A landscape with many peaks, sampled at points; each row gives a point and its height.
A climber steps from a point to whichever of its 2 nearest points has the largest rise for the distance, and stops where none of them is higher. Distance is the straight distance between rows; heights are no part of it.
<10>: [-38, -152, -108, 46, -117, 253, 61, 123, 258, 125, -6, -27, -3, 31, -88, -81, 203, -60, 68, 10]  height 2.20
<156>: [104, -130, 67, -28, -33, -38, 268, 142, -128, -64, 47, 29, -102, -343, 171, 187, 3, -26, 86, 337]  height 4.71
<759>: [26, -141, -137, -204, -47, -147, -6, 60, -118, -543, 90, -202, 64, -171, 20, 192, -128, 202, -17, 12]  height 4.75
<352>: [-91, 110, 185, -130, 36, -10, 44, -141, -283, -6, -11, -106, -83, 290, 112, 90, 113, -244, -267, -90]  height 3.93
<60>: [-119, -293, -263, 190, -131, 89, 56, 15, 352, 334, 101, 3, 110, 41, -335, -319, -77, 13, 237, 152]  height 6.41
<684>: [-88, -38, -115, -90, 19, 75, 47, -26, 103, -308, 43, -46, 36, -221, 83, -25, -75, 11, 16, -73]  height 2.21
<177>: [-70, 266, 245, -226, 99, 19, -92, -301, -295, -248, -16, -183, -27, 157, 64, 215, 6, -129, -347, 16]  height 4.37
<412>: [-82, -182, -153, 136, -130, 16, 123, 39, 187, 183, 48, 168, 96, -301, -125, -49, -48, 75, 194, 167]  height 3.77
<653>: [162, -60, -72, -264, 145, -270, -285, -90, -158, -580, -203, -212, 163, -146, -97, 232, -307, 373, 65, -101]  height 4.55
<262>: [-40, -217, 71, -125, -79, -127, 41, 79, -43, -138, 80, -63, -27, -408, -9, 42, -97, -125, -25, 242]  height 5.40
<381>: [206, 192, 147, -83, 262, -97, -56, -114, -310, -413, -183, 4, 127, -91, 120, 173, -149, 143, -65, -184]  height 4.99
<738>: [-98, 19, 2, 77, -141, 143, 212, -17, 69, -155, 51, -51, -42, 23, 19, 248, 140, -53, -19, 199]  height 3.54
<805>: [178, 94, 44, -375, 68, -60, -430, -152, -217, -657, -108, -396, 153, -21, -6, 321, -98, 349, -285, -8]  height 5.58
<704>: [-131, -75, -208, 229, -166, 69, 149, 220, 25, 235, 35, 188, 139, -101, -175, 94, 136, 218, 257, 111]  height 4.25
<457>: [148, 73, -104, 329, -18, -88, 135, 197, 213, 295, 62, 52, 5, 314, -83, -150, 198, 157, 216, -267]  height 1.82
<563>: [-241, 159, 236, -237, -2, 45, -153, -172, 44, 19, 6, 110, -50, -42, -61, -85, 68, -284, -219, 39]  height 5.43
<125>: [148, 86, 125, 338, 38, 79, 170, 7, -135, 454, -125, 325, -115, 93, 234, -148, 78, -53, 267, 168]  height 3.45
<139>: [152, 130, 189, -153, 200, -92, -286, -212, -255, -514, -176, -233, 193, 17, 22, 352, -128, 166, -255, -179]  height 5.26
<382>: [109, 105, 137, -42, 46, 87, 197, -170, 123, -40, 25, -60, -123, 77, 63, 198, 129, -111, -124, 37]  height 3.02
<369>: [-191, -235, -181, -3, -135, -43, -29, -88, 314, 107, 130, 27, 69, -243, -265, -248, -127, -41, 71, 158]  height 4.67
<622>: [-45, -83, -215, 295, -48, -112, 205, 257, 53, 385, 116, 68, 147, -44, -242, -47, -58, 152, 183, -102]  height 4.89
<594>: [-95, -9, -41, 205, 9, -185, -130, 63, -181, 229, -17, 172, 61, -41, 79, -322, -158, -144, 175, -121]  height 6.40
<85>: [173, 11, -129, 447, 12, -19, 173, 332, 176, 449, 96, 130, -49, 174, -117, -172, 147, 151, 418, -19]  height 1.41
<390>: [-251, -99, -35, 97, -140, 40, 12, 18, -82, 196, -26, 85, -131, -63, 90, -16, -82, -187, 114, 301]  height 2.75
<679>: [-42, 1, 252, -51, -34, 219, 36, -53, 3, 422, -164, 205, -137, 274, 33, -237, 246, -297, 29, 292]  height 2.74
<375>: [-59, 13, -123, 74, -26, -34, 21, -151, 364, -65, 122, -95, 75, 10, -149, -147, -29, -81, -21, -163]  height 3.83
<530>: [-44, -133, -89, 210, -36, 159, 209, 239, 5, 311, -69, 64, -171, 76, 22, -27, 75, -18, 174, 70]  height 2.79
<281>: [-27, 44, 78, 255, -108, 235, 29, 12, 57, 336, -129, 233, -180, 2, 230, -219, 139, -151, 224, 348]  height 2.80
<553>: [158, -39, -56, -326, -8, -92, -252, -50, -48, -542, 74, -379, 112, -69, -78, 268, -188, 216, -255, -138]  height 5.21
<505>: [103, 137, 165, 6, 61, 48, 44, -198, 10, 285, -77, 191, -36, 390, 133, -142, 287, -98, -56, -195]  height 2.90
<453>: [52, 33, 144, -482, 74, 5, -289, -140, -30, -426, 0, -324, 8, -165, -4, 133, -159, 32, -392, -79]  height 4.77
<118>: [6, -18, 113, 63, -49, 275, 109, 22, 28, 139, -138, 127, 30, 15, 21, -29, 356, -190, 27, 102]  height 1.61
<348>: [202, 122, -78, 198, 308, -242, 101, 308, -194, -152, -11, -116, 38, 53, -53, 123, -244, 259, 68, -296]  height 2.49
<110>: [-127, -5, 141, -186, -63, 344, 18, -135, 157, -12, -78, 99, -68, -143, 60, -44, 275, -172, -17, 210]  height 2.09
<71>: [-88, 52, 128, -30, 16, -10, -27, -133, 50, 366, -45, 123, -182, 297, 89, -161, 111, -277, -12, -7]  height 3.46
<340>: [100, -102, -92, -163, -111, 203, 110, 35, 207, -173, 58, -128, 93, -213, 22, 139, 160, 27, -189, -59]  height 1.85
<587>: [-277, -228, -186, -138, -224, 299, 39, 68, 179, 38, 52, 47, 49, -50, -140, 53, 216, -25, 96, 209]  height 1.75
<213>: [138, 34, 78, -493, 0, -35, -152, -160, -222, -560, 57, -155, 224, -266, 225, 335, 121, 222, -215, 45]  height 1.12
<417>: [-120, 37, 207, -494, 36, 68, -199, -54, -4, -251, 11, -155, -129, -69, -9, -26, -103, -204, -422, -28]  height 4.30
<782>: [-132, 254, 168, -163, -37, -100, -175, -271, -54, -244, 26, -44, -26, -57, 17, 88, -46, -123, -184, 25]  height 4.79
<769>: [168, -19, 28, -118, 70, -64, 107, 24, -270, -475, 62, -52, -59, -211, 234, 310, -24, 106, -38, 145]  height 4.41
<580>: [21, -107, 28, 371, -58, -84, -98, 232, -98, 666, -59, 190, -76, 72, 119, -154, -84, -88, 215, 268]  height 0.13
<296>: [43, -122, -269, 130, -67, -72, 158, 218, 183, 303, 178, -112, 238, 137, -326, -42, 43, 141, -74, -298]  height 5.76
<158>: [91, 62, -220, 30, 8, -126, 28, 184, -168, -346, 112, -273, 145, -30, -58, 331, -112, 281, -221, -263]  height 2.15
<658>: [33, -102, -106, 235, 48, -189, 151, 120, -160, 220, -13, 74, -111, -201, 132, 117, -298, 138, 194, 106]  height 3.75
<408>: [94, 62, -48, -316, 13, 111, -58, -47, -98, -423, -2, -92, 69, -197, 183, 224, 96, 83, -232, -192]  height 1.25
<203>: [168, -110, -49, 405, -39, 18, -64, 305, 138, 675, 23, 243, -85, 410, -61, -161, 144, 162, 454, 210]  height 0.95
<305>: [-76, 60, -6, 11, -54, 37, -13, 67, -61, 0, -51, 56, -7, 134, 64, -166, 165, -143, -83, -231]  height 3.05
<134>: [-34, 235, 143, -172, -26, 343, 87, -222, 226, -14, -1, -58, -75, 60, 3, 43, 293, -108, -200, 47]  height 2.55
<689>: [126, 77, -134, 33, 182, -258, -58, 235, -259, -354, -11, -190, 201, -23, -153, 286, -308, 422, -14, -303]  height 2.32
<813>: [48, 53, -104, -81, 82, 10, -49, 9, -26, -123, 6, -107, -55, 213, 93, -101, -69, 31, -168, -419]  height 2.60
<608>: [81, -65, 60, 123, 108, -124, 117, 100, -208, -164, -57, -20, -173, -156, 170, 77, -272, -27, 131, 169]  height 4.19
<761>: [-93, 32, -133, -32, -105, 26, 182, 27, -210, -302, 109, 17, -22, -146, 88, 273, 184, 109, 38, 140]  height 4.02
<610>: [95, 85, -111, 252, 114, -244, 64, 203, -51, -52, 31, 39, 46, -135, -79, -65, -206, 77, 156, -149]  height 2.78
<407>: [165, 106, 149, -189, -57, 176, 79, -142, 24, -188, 8, -201, 135, -131, 131, 233, 180, 13, -418, -25]  height 1.49
<826>: [17, -106, -267, 84, 56, -114, 93, 46, -37, -218, 70, 59, 76, -283, -87, -53, -209, 155, 138, -57]  height 2.50
<550>: [-246, 37, 63, -149, -56, -97, -192, -150, 128, -4, 35, 118, -136, -83, -65, -199, -171, -238, -55, 146]  height 6.32
<264>: [50, 1, 182, 178, -5, -88, -85, -138, 9, 445, -63, 295, -127, 252, 180, -231, 47, -142, 199, 78]  height 4.20
<734>: [-113, 43, 172, 159, -23, 27, 164, -54, -307, 238, -72, 177, -85, -54, 139, 94, 33, -100, 80, 416]  height 2.34
<484>: [-40, 24, 101, -2, 107, -30, 51, -71, -275, 54, -55, 113, -69, 82, 164, 10, 27, -138, -26, -96]  height 3.50
<779>: [49, -209, 22, 335, -107, 26, -95, 120, 194, 690, -57, 196, -131, 245, -25, -259, 54, -94, 344, 247]  height 0.52
<389>: [-160, -44, -46, -69, 108, -193, -114, -73, 104, -168, 32, -39, -39, -67, -111, -208, -405, -113, 42, -52]  height 5.30
<193>: [113, -7, 26, 260, -21, -194, -94, 88, 4, 393, 63, 225, 35, 186, 25, -352, -1, -61, 204, -168]  height 5.29
<812>: [144, 170, 1, 118, 14, -46, -28, -74, 273, 188, 99, 73, 26, 307, 47, -187, 244, -3, 32, -340]  height 2.35
<461>: [36, -66, -235, 60, -40, -116, 81, 6, 192, -64, 163, -199, 233, -57, -276, -104, -85, 170, -103, -317]  height 4.81
<331>: [-161, 55, 17, -80, -134, 240, -189, -36, 306, 233, -3, 133, -47, 265, -125, -330, 257, -185, -11, -73]  height 1.19
<330>: [-225, 42, 37, -141, -81, 420, -121, -34, 318, 165, -91, 143, -102, 37, -77, -237, 253, -97, 14, 211]  height 1.66
<298>: [-28, -19, -37, -211, 27, -167, -264, -165, 186, -239, 74, -221, 114, -29, -185, -161, -286, -34, -194, -226]  height 4.49
<493>: [174, -54, 108, -59, 211, -250, -105, 13, -265, -360, -207, -59, 68, -181, 5, 193, -275, 238, 149, -69]  height 4.76
<584>: [125, 177, -82, 63, 169, -115, 84, 38, -154, -120, -103, -91, -34, 197, 106, 165, -131, 165, -59, -349]  height 2.33
<176>: [-116, -66, -20, 170, -5, -121, 160, 58, 56, 182, 10, 27, -90, 65, 4, 41, -126, -19, 126, 23]  height 3.27
<255>: [-87, 71, -32, -220, -42, 30, -135, -161, 310, -80, 162, -181, 5, 65, -238, -152, -52, -164, -281, -175]  height 3.68
<771>: [-133, -30, 222, 109, 58, 261, 108, -134, -225, 425, -141, 238, -181, 193, 86, -22, 193, -208, 59, 456]  height 2.18

Where does a climber stop that starts at each point below?
<408> => <610>
<134> => <805>
<813> => <550>
<779> => <264>

Call two points neighbours if one is among the 2 nearest of the other. Go from one point of each pair to the other, from neighbour to neighbour, staying as high as possible. Name the lowest point that can't be avoided.
<60> and <348> => <584>
<60> and <296> => <412>
<550> and <296> => <255>
